Points, in no order, along strands that fork and pass close to each other.
Two points are linked if the straight distance between their rows is under 29.2. Some points are linked to none.
viris: [ 16   3 -10  10   3  13 -21 -18  -4  18  -8  -4  -6   5  -5 -18  16  -9
 -10   8]
Repal: [ -9  -7   9   5  -7   8   5  -6  -3  -7  -6  -1 -21   9   4  -9  -6   0
 -18   8]
tiv: [ 14  15  -4  -6  -3   5 -14  -4 -16   6   6   1 -13   3  -9 -16  -3  -5
  -3   7]
zode: [ -9   7 -11 -12   5 -18   2  -3 -20  11  18   0   1 -13  11   0 -12  -3
   8  -7]
Zan: [ 22   6  -3  -6  25 -11  -1 -12  -2  20  12  13 -15  24   0   2  -5  -4
  22   2]
kabap: [ -9  -8   8  -4   9  -2  14  -3  -1  -8   1   1 -16  10   7  -3 -10   1
 -14   9]
vipu: [  0   1   0  18  -8 -18  19   2   7 -21 -13  -3  -1   8  18  -3  -2   5
  -4  -9]
mag: [ 28   9  -5  -6  16 -10  -3 -12 -16  -1   4   8 -18  19  -2 -12  -8  -1
   5   7]
Sor: [-21 -11   3   2 -20   4  -5   4   0  -4  -6   0  22 -27   4   6   6   8
   0 -14]
mige: [  9   2  10 -15   4   0  14   9  -7 -25   3   2 -17   8 -15   4 -16  12
  -1  11]
fas: [ 19  23 -10  -9   2   8 -20 -10 -23  13  10   1 -12   3 -14 -21   2  -8
   5   9]
Kuzal: [-20  -5   4   5 -20   1   8   6  -4  -9  -7  -2  -4  -7   6  -1  -5   4
 -13   1]
Gis: [ 22  27  -6 -16  10 -16   1  10  -2 -12  14   5   1  10 -11   9 -10   0
  32  -3]
Puvig: [ 20  -5  13   3  12  -5   4   6  10 -17  -7   9  -3  24  -7  12  -2   3
   9   0]
Vid: [-12  -3   1  16 -28   9 -13  -4  -1  -1 -12  -4  11 -19   1  -6  14   7
  -4 -12]
muluv: [ 15 -12  17   8  16  10   0   6   8 -18  -9   8  -4  26 -20  11  -2   3
   8   5]
nev: [  2  -8  13  19  -5  24  -2  -3   8 -10 -18  -5  -9  17 -16  -7  15  -7
 -10   5]
ropu: [-15  -8  -9  23 -38 -10 -10 -13 -14  -7 -15   0   2 -13  18  -7  -2   6
  -9 -13]
mak: [ 14   2   0  19   0 -24  13  -5  11 -16 -16   2   0  14  21  -4   4   4
   1  -8]
domel: [ -5  -4  -3  11  -8 -10   1 -10  -8   3  -5   2  -9   1  16 -10  -2  -1
 -18   1]
por: [ -7   6 -10 -21   6 -23  11   8  11  -1  17   6  12   0  10  25 -14  -1
  18 -12]
tefe: [-19  -2  -1  -3 -22  -6   1  14  -2 -13  -6   1  24 -25   6   9  -2   8
   5  -8]
ven: [  1  -4  -4  -2  19  21  -7  -2  15  26   6  -9   8  -2 -12   8  14  -2
   0   5]
Buke: [ -1  -6  12  25  -6  22  -4  -6  11  -1 -20  -7   1  11  -6  -4  23  -5
  -9   5]
mami: [ 10  -1   4  15   3 -12   4  -6   5  -6 -13   4  -8  17  16  -9   6   1
  -4   3]
zipiz: [ 18   2  -9   4  18  20 -16 -17  -6  25   2  -4  -8   6 -10 -13  13  -9
  -5  11]
goba: [ -7   7  -7 -16   9 -11  -1   3  -6  13  14   1  12  -8   6   6  -3  -4
  11  -5]
Giguf: [ -3   4  -9   9 -14  30 -19 -11   1  21  -7 -14  -5 -16 -12  -4   7   3
 -16   2]
vuzu: [-18   7 -11 -14   7 -11  -3  -6 -27  19  22   0  -2 -16   1   0 -15  -6
   6  -3]
Lumos: [ -1   8   5 -19  -6  11   2  22   7  -9  11   0  12 -12 -20  10  -4   1
   3   3]
Tane: [-20  -8  -1   4   2  27  -2  -4   8  20   0 -12   5 -16  -7   5   9  -1
 -14   4]
Vopur: [ 19  -5   7  -4  17 -15  14   2  11 -14  -2   9  -9  23   0  13  -9   7
  11   1]
mela: [ 27  23 -11  -2  13   1 -21  -7 -20  12  10   4 -10  12 -13 -18   5 -10
  16   6]
biru: [  1   6  -6   8 -11 -19  11   1  -2 -17 -10   0   0  -4  13  -8  -7   5
  -5  -5]
fugi: [-24 -15   8   1  -5   0   9   6   8   0   0  -1   8  -7  10   6  -1  -2
  -6  -1]
suzul: [ -8 -13  -1   8   9  10  -9 -14   5  22  -1  -7   4  -3   8  -7  17  -6
 -11  -2]
difal: [ 15  -3   4  22  14  27  -9   1  14   3 -16  -4   5  12 -20   0  18  -2
   4   6]
ruker: [-26 -12  12   9  -7   5   7   3  11  -7  -8  -4   3   0   6   2   9  -5
  -9   0]
mov: [-14 -11  13  18  -7  14  -2  -1  11  -1 -13  -7   3   3   1  -2  21  -7
  -7   0]
roleb: [ 19  16  -8  -5  15  -8  -9 -10 -18  12  10   5 -14  12  -2 -10  -1  -6
  10   4]
segur: [-27 -16  -8  -8   3 -16  12   3  -5   7   8   1  12 -14  15  12 -11  -2
  -3  -5]
dov: [ 6 -1  8 -3  7  3  1 10  7 -8 -1  3  3  5 -4  2  2 -1  1  4]
Zof: [  5  -1  -5   3   3 -12   0  -9  -9   8   1   4  -9   5  15 -12  -3  -3
 -10   3]
fof: [  6  18 -12 -19   7 -29  11   9   5  -2  15   3  11   0   8  17 -13  -1
  24 -12]
fupep: [-21 -12   4  11 -27   8 -12  -7   0  -1 -13  -2  22 -31   3   1  13  10
   0 -13]
rinar: [  0   5   0 -22   5   2   2  17   9  -1  15   3   9  -5  -7  11  -6   0
  11   1]
vomo: [  3   5  -1 -17   9  -8   2   8   7   6  13   6   7   5   0  11  -3  -3
  13  -3]
teme: [-15  -9  -3  -7   4  16  -4   0   7  20   6 -11  14 -21  -8   6   9   1
  -2  -3]
Mapim: [  0  11  -7 -12  -3   5 -10  -3 -18  15  14  -1  -5  -9  -8 -11  -4  -5
   0   3]
Doluf: [-17 -11  -5  -5   6 -20  22   3   4   0   5   0   4  -6  18  12 -15   2
  -5  -4]
Lol: [ 18  24  -9 -13   4 -26   6  11   4  -8  12   6   9   5   2   8  -9   1
  29 -10]
Kegak: [-12  -6   5   2  -2  11  -5   6  12   8   0  -5  16 -12  -1   4  15   0
  -1  -4]
Topa: [ 21  -5  13  11  13  21  -6   9   7 -12 -13   3   2  16 -28   1   3   1
   7   8]
mudi: [-16  -6  -3  14 -25  -4   4  -6 -12  -5  -9   1  -7  -7  15  -6  -8   3
 -18  -3]
pame: [ 20  20  -2 -11   0 -11   9   7 -11 -15   9   0 -13   4  -7  -3 -16   3
   8   4]
Fel: [ -3  -7  13  12  -7  16   3  -2   1 -13 -11  -4 -15  14  -8  -6   4  -2
 -12   8]
Keve: [ 20   5  -2  12  -1 -14   6  -9  -4 -15  -9  -1 -16  15   8 -14  -4   5
  -8   4]
revev: [ -3   4   0   4 -10 -13   0   5   1  -6  -6   1   9  -7  14  -5   2   4
  -2  -8]
Tarus: [-14  -6 -14  15 -28 -12   2  -9 -18  -3  -6   0  -1 -14  20  -4 -13   7
 -13 -12]
rem: [-26  -6  13   7 -26  14  10   8   3 -20 -10  -5  -7  -1  -5   2  -3   2
 -11   1]
peba: [ 25  -4   5  13  20  29  -8   3  10   3 -10  -2   3  12 -25   7   6  -2
   7   9]
Godos: [  0  -4  11  -9   4   3  12   8  -1 -19   1   1 -16   6  -5   2 -14   5
  -8   9]
nekas: [ 9  3  0 -4 12 -9  1 -4  0  6  5  5 -7 10  8 -5  0 -2  3  4]
fik: [-16  -1  -2 -18  -3 -12   5  11   6  -4   6   3  16 -14   8  13  -6   2
   7  -4]
seri: [ 10   6  -8   1  -3   7 -18 -13  -9  14  -1  -2  -9   1  -3 -20   6  -6
 -10   6]
zedu: [ 12   1  -2   8  -4  25 -11  -1   2   4  -7  -4  -4   0 -18  -8  11   0
  -9   7]
Depo: [-11  14  -9 -18   9   0  -9  -5 -21  20  24  -2  -6 -12  -8 -10  -9 -10
   4   2]
besul: [ 21  10   4 -16  -2   0   6   7 -13 -22   4   3 -15   8 -18  -4 -18   9
   1  10]
faniz: [-17 -19   2   5   7  -2  -4 -11   4  23   3  -2  12  -7  16   0  13  -3
  -7  -7]
fipiz: [ 20  23  -3 -18  10 -12   2   5  -9  -9  16   4  -9   6 -13   0 -14  -2
  24   5]
vosuf: [-13   2  -5 -12 -13 -15   9  16   4 -15   1   2  21 -21   7  14  -7   6
   7  -8]
gigu: [ 16  -2   0  -9  20  -7   3  -9   0  14  10  10 -11  19   3   1  -2  -4
   8   4]
nofup: [ -6   0   4   5 -11   1  -4   8   5  -2  -6   0  10  -7   4  -6  11   1
  -2  -5]
debap: [ 27   6   1   2   9 -11   1  -6  -8 -12  -5   7 -17  18  -2  -9  -7   3
   0   9]
fupek: [ 12   1  -8   2  20  20 -11  -9   7  29   4 -10  -1  -2 -11  -1  14  -3
   0   9]
vub: [-25 -15  -3 -16   1  -7   4   6   4   6  10   3  22 -20  10  18  -5  -1
   7  -9]
bekes: [-23 -19   3   0   5  -1   5  -4   6  12   2   0   7  -6  14   9   7  -2
  -7  -3]
Mir: [ -1  -5   0  -6   8 -19  20   4  14  -4   3   4   2   7  17  12 -11   1
   3  -5]
sig: [-14 -12  -2  15   0  20  -8 -14   5  20  -4 -10   1  -8  -2  -2  15  -3
 -19   0]
Padi: [ 13  -8   2  -4  16 -19  21  -1  13  -9   2   5 -11  16   9   8 -11   4
   4   1]
rif: [ 0 -4  4 -8  7  5 -2 15 25 -3  5  4 21  3 -8 19 10 -3 12 -3]
Lev: [-16  -3  10   2 -17  20   2  15   6 -11  -5  -6   0  -8 -12   2   1   4
 -10   4]
rigem: [ -9  -3  -2  19 -35  -4 -13  -7  -8  -4 -15  -2  10 -18  14  -9  10   7
  -1 -16]
Zago: [ -5   3   8  -8 -11  17   0  17  11 -11   1  -2   7 -13 -14   4   2   4
  -2   3]

A fork is a point with three links, a tip a point with one. Leave the first point through the second and follow the links. Name the first fork or tip that comes.
ropu; rigem | difal
Mapim; Depo | mudi
rinar; vomo | tiv
faniz; bekes | por

Follow the links from the first point to the second, and from the first to the third. Name the last point that the two ways share.
nekas; viris; Sor | mudi
Zof; Vopur; tiv | mudi
vuzu; fupek; mag | tiv
roleb; ven; Vid | tiv

Name the points in between on the shortest way along the links from the first point to the second, in order.
sig; Buke | suzul > faniz > bekes > fugi > ruker > mov
viris; vipu | seri > tiv > fas > mela > roleb > mag > debap > Keve > mami > mak
Vid; gigu | rigem > ropu > Tarus > mudi > domel > Zof > nekas
Zof; Mir | domel > mudi > Tarus > ropu > rigem > Vid > fupep > Sor > tefe > vosuf > fik > vub > segur > Doluf
vub; difal | segur > Doluf > Mir > Padi > Vopur > Puvig > muluv > Topa > peba
